Points, in no order, along strands that fork and pass close to each other.
Two points are linked if the straight distance between their rows is under 54.2. Some points are linked to none.
<76>: [-13   1   9  -3  12  -2  -1  -1 -14   7   5   0 -16  11  19   6  -1   6
 -10  40  22  11]
<365>: [  5  24 -11 -32  -6  -2  13   0 -16  10  -6  16  -6 -31   7  -4 -12  -6
   6 -10 -12   5]
<467>: [ 15 -15   7  -7  26 -17 -31  -3  -9  22   4  -6  -8  -3  -4  -6  26  15
   3   4  -7  15]
<371>: [ 23  -6  17   6  14  11 -17  -1  11 -34  -3  -8  11  -5  11  -2  30  -5
  -7  15  19 -14]
<116>: [ -1  17 -13  27  -7   3  13  -9 -38  25 -15  -8 -20   7  15   6 -13   0
 -16  -1  -8  -4]
<857>: [-23 -11  -2   8 -19   3   6 -18  -5   5   1  -6 -13   6  -7  18 -12 -19
 -26  40   4  16]
<351>: [-21  23   9  -5 -21  13  31  -6 -19  -2 -18  -6 -12  -7  13  13   0 -26
 -15  29  18  18]
<540>: [-15 -10  -9 -13 -12 -22  -4   2  21  11  11   9  -1  -1 -32   0  -6   9
  25 -18  -8  21]
<524>: [-22  -1   4 -36 -13  13  12  22  -3 -13  -7  16   1  -8  -5 -10  -7  19
   2   8 -14  17]
<829>: [ -4 -14  14   1  21  -2 -12  -3   1 -11  18  -3   4  12   3   4   3  -8
 -17  40  29  -1]
<235>: [-13  17  14 -38   9 -19  -4   3  12 -11  15   2   0 -26  -5  -5  21   8
  30  17  27   3]
<907>: [ -4 -29  -6 -11  15 -21  -7  13   3   8  30  10  -2  -2 -27   6 -34   5
  -1  -3   3   1]
<686>: [  3  -4  -9   7   0  -7  19   3  -9  12   0   6 -22   8  -5  22 -48  -9
  -6  19  32  19]
<474>: [ 21  26  -7  -7  31  -8  -6 -11 -29  35  -1   3 -10  -7  23 -13   5   0
  -6  -2 -10 -12]
<168>: [ 10 -30   8   9   5  -1 -22   5  35 -38   7 -10  31  -2 -26   3  11  -7
  -1 -16   5 -13]
<357>: [-19  16  15  23 -21  13  10 -16 -14  12 -12 -14  -6  17  15   4  24 -11
   2  22   6  11]
<511>: [ 22 -34  21  14  31  -3  -9  29  10  -8  12  -6   9  25  -2  -7  -1  30
   2   3  17 -14]
<328>: [ 36  -8 -12 -23  10   4  -6   8  -2 -25   0  20 -11 -23  10   1 -29   2
 -14   0   1 -20]
<430>: [ 22  31 -14 -13  43   5  10 -11 -16  18  -6   1   7  -7  22 -26  -5   6
 -10 -11 -15 -29]
<908>: [-15  18   1   6 -12   7  25   0 -38  16 -14  -5 -20  -2  14   9 -13  -5
 -22  12   1  14]
<855>: [ 24  -2 -20  12  -7  -1   7   5  -3   7  -4  10 -25   5   0  13 -45   4
  -7  -8  15   6]
<236>: [ 14  15 -10  16  13  -5  -4 -12 -33  34  -2  -2 -24   0  21   5  -2  -1
  -6   4   2   0]
<122>: [ 18 -22  10  34  10   1   1  24   0   2   2  -7  -8  39   3  -5  -9  31
   3 -12  14  -4]
<774>: [ 18  -7  -5 -40   2   5  -5   7   7 -39   4  22   1 -31  -1  -2 -11  -7
  -9  12   3 -12]
<882>: [  2  -2  13 -33  13  11 -22   6   5 -23  -2   5  14 -23  15 -20  36   9
   5   2 -13 -14]
<693>: [ 33 -10 -15  24   6  -7 -10  -6   2   3   5   2 -18  12  -7  21 -20  -3
  -3  -8  22  -5]
<746>: [-16  -5   3  13 -10 -14  -3 -32  -6  18   1 -10 -19  10  -4  13  14 -23
 -15  39   0  18]
<248>: [  7  -3   6   9  -7   6 -16  -4  11 -12  -7  -8  10   2   0  -3  26   6
  14 -22  -9  -2]
<809>: [-23  23 -15  -8  -1  17  27 -30 -20   3 -27  -9  12 -20   3 -22   7 -11
 -25  -6 -45 -15]
<836>: [ 16 -27  22  29  32  -8 -15  15  18  -6  10 -20  24  14 -19   2  14  12
   7  -4  36 -10]
<740>: [-19 -28  -7  17   4 -13  -7   4  -7  31  18  -6 -10  30 -20   8 -20  18
   1  -2  -9  20]
<503>: [  7  43  -6   6  26  18  26 -17 -12  15 -13  -8  10   8  19 -24   2  -5
 -11  -2  -7 -24]
<133>: [ 22 -21 -12 -22   6  -4 -11  16  -5  -6   3  21 -11 -11  -3  -3 -29  24
 -10 -15 -17  -4]
<96>: [ -7  -6  12   1  -7   9  -2  22   8  -7  -6   0   8  16   0 -12  14  29
  24 -21 -12   5]
<700>: [  5  16   2  10  -2  21  19   9  -6  -8 -14  -2  14   8  21 -14   0  11
  -4 -22 -18 -24]
<187>: [-25 -19   7   5   1 -17  -7  -4  -3  28  19  -6  -3  18 -18   5   8   7
   3  18  -2  24]
<924>: [ 19  25 -20  -1 -15  16  32  13  -2  -7 -21  15  -2 -14   7   4 -37 -16
 -18 -33  -7  -7]
<620>: [ 13  27  -5   5   6 -16   1  -9  -6  25   3  -3 -17 -11  12  13   2 -13
  29   0  35   4]
<423>: [ 26  23 -20   7 -12  -1   2 -26  -6   9  -3   7 -22 -18  10  21 -15 -33
  -7   4  12  -1]
<471>: [-13  -5  22   4  17  10  -7  11 -16  -9  -5  -2  -6  20  26  -6  15  17
 -26  41   7  -1]
<665>: [ -9  -4 -13  15 -37   9  11  -2  -2   0 -16   0 -13   9 -11  10 -18   2
  -8 -13 -14  11]
<192>: [ -8  14  -6   6   1  21  11 -12 -14  -7 -20  -9  17  -8  17 -21   6   3
 -16 -20 -38 -29]
<713>: [ 15  -3   3 -11  15  -4 -21   2  -8   1   5   4  -5  -7  10  -3  12  10
  -2   5  -4  -3]
<514>: [  3  31 -27  -5 -12   4  10 -18  12   7 -13   6  14 -21   4 -15  -2 -17
   8 -46 -38 -12]
<332>: [ 10  23 -19  -6 -22   2  -6 -23  21  -7 -12   2  16 -30   6  -4  21 -29
  10 -32 -24 -11]
<307>: [-20 -34  13  23  -2 -16 -18 -12  10  15  22 -21  28  12 -30  16  24 -25
  -5   8  -8  13]
<598>: [ 34 -19  12  15  15   6 -34  -1  23 -33  -5  -9  20 -13  -7   4  23  -3
  -4 -13   3  -9]
<728>: [ -7  18 -22 -21 -30   3  13   2  12  -5 -15  17   8 -27  -2  -3 -11  -6
   7 -42 -36   3]
<738>: [-11  20   6 -24  -9  -1  11   0   5 -13   2   8  -2 -17   5  -1   8 -10
  19  25  20   4]
<578>: [ -5 -11  16  31  12 -12  -4   3  22  -5  17 -18  12  21 -19  10   3  -7
  15  -1  42  -9]
<768>: [-15   5  16  30  -3   0  11   8  22 -12   6 -14   8  29  -4   4   7   2
  25   9  39   0]
<405>: [ -8 -20   6  18  -5 -12 -19 -30   9  13  11 -19   1   8 -19  16  27 -33
  -9  21  -1  11]
<14>: [-14 -25  14  -2  21 -23 -27  -5  -5  34  12  -9   1   8 -17  -1  27  14
   1  13 -11  26]
<372>: [  1  -6  10 -16   7   7  -2  29  -3  -5  -3   9   0   3   7 -20  -2  37
  12 -13 -16  -6]
<926>: [-20  11  -6 -29 -33  13  19  11   4 -12 -15  10   7 -19  -3  -6  -7   1
   6 -20 -21  13]
<440>: [  8  37  -7   1  -7  17  45  17   5 -11 -19   8  14  -6  16  -8 -23 -14
  -3 -30   0 -14]
<664>: [ -5  25  -7  14 -24   0  12   0   2  14  -9   5  -4   8   6   6   3  -2
  24 -19   4   8]
<889>: [-18   8  22  17 -10  16   9  -1   6 -16  -4 -11   1  21  16   1  20  -5
  11  23  24   2]
<777>: [  9 -25   6 -13  24  -9 -26  -7   5 -14  20   2   7  -7  -4   2   7 -12
 -28  33   9  -6]
<53>: [ 17  10  -3  11 -16   7 -14 -11  28 -26  -9  -4  16 -15   3   2  28 -20
  12 -33  -7 -13]
<895>: [  5  27  -9  -2  -3 -15   4   6   3  21   2   8 -11  -9   1   1   2   3
  36 -24  15   1]
<58>: [ -7  20   4   2 -16  15  19  15  -6  -3 -10   4   4   5  14  -3  -1   2
  11  -7  -1  -1]
<255>: [  9  12 -14  15  -7 -18  -2 -25  -8  25   3  -2 -28   1   4  19 -11 -22
  12  10  24  12]
<113>: [ -2 -18   6 -35  12  -2 -14   3   8 -29  13  12   7 -16  -9  -3   5  -2
  -8  27   3  -4]
<395>: [-12   0  13 -34   5  -6  -7  10   8  -2  12   4   6 -10  -4 -14  19  20
  28   7   1   9]
<126>: [ -6 -24   5  27   7  -3  -9  15 -14  22   1 -10 -15  35  -7  -5  -7  40
   0  -8 -10   7]
<379>: [ 21   0  10 -14   7  17 -15   7  13 -40  -1   8  12 -21  14 -10  18   1
  -1  -1  -1 -28]
<182>: [ 17  39  -8  -3  15  21  37  -3  -9  -1 -12   6   8  -6  19  -9 -19 -18
 -11  -9   4 -22]
<416>: [-30 -34  12  11 -17  -3 -12   4  24  -4  23 -12  35  13 -33   7  11 -11
   0  -8  -9   3]
<71>: [ 20  27 -21   7 -21   3  20  -9  -3  -2 -14   9 -11 -17   9  18 -24 -30
  -6 -20   8  -2]
<501>: [  9 -32 -17 -10   3 -12  -5  21  11  -2  11  16  -4   4 -25  -1 -40  24
  -3 -19 -11   1]
<233>: [-38  -9  -9  10 -42   4  11  -4  -4   7 -11  -6  -8   9 -23   5  -4   7
  -8   1 -30  24]
<804>: [-29   0   4  22 -32   6   2 -15 -10   9 -13 -15  -9  18  -6   1  22   1
   1   5 -22  13]
<244>: [-18 -19  -1  26  -6   7   9  -8  -3  -3  11  -9  -1  23  -5  19 -22 -22
 -30  35  21   5]
<639>: [  0  34  -1  -5 -10 -10  16  -7   4  -2  -2   4 -11 -15  10  12  -3 -24
  24  12  38   3]
<353>: [ -4  15  -9  -6 -11 -12  -4 -13  -8  27  -6  -3   1 -11   5  -7  21  -1
  15 -23 -31  -2]
<160>: [ -8 -22  -9 -25   6 -25 -15  -1   5  18  23   5   0  -7 -28  -1  -6   7
  10   2 -12  14]
<241>: [-10 -40   4  -4   0  -1 -19   7  21 -20  14  -5  25   6 -25   0   6   0
  -6  -8 -12  -4]
<562>: [ 18  16  13   8  30  10  -1   7 -16  10  -2  -5   6   9  35 -17  21  14
  -1  -9  -3 -21]
<839>: [-14 -27 -11 -16 -10  -8 -10  11  20  -4   5   9   7   0 -29  -6  -7  24
  16 -27 -33  14]
<690>: [ 10 -14  -3  32   6   2  -4  -9  -2   2   7  -7 -16  25   2  18 -22 -10
 -19  18  23  -3]
<302>: [-18 -20  11 -30   1   7   1  16   1 -23   7  13   5   2  -5  -7 -13  16
 -13  33  -3   9]
<439>: [  1 -12  19 -32  20   2 -14  25   5 -20   5  10   7  -5   5 -20  18  33
  13   7  -1  -7]

A fork is a point with three links. Follow the links from the first point to the second and name the forks in between, in order.
<514>, <686> -> <439>
<777>, <693> -> <113> > <439>
<728>, <255> -> <439> > <620>
<423>, <379> -> <620> > <439>
<328>, <439> -> <113>
<351>, <809> -> <620>
<907>, <664> -> <113> > <439> > <620>
<474>, <76> -> <620> > <439> > <113>

Follow the links from the first point to the second, and from the first to the third. Name the last point that the two ways share.
<514>, <809>, <244> -> <439>
<53>, <639>, <690> -> <439>
<540>, <829>, <926> -> <113>
<192>, <416>, <116> -> <620>
<332>, <58>, <908> -> <620>
<471>, <96>, <540> -> <113>
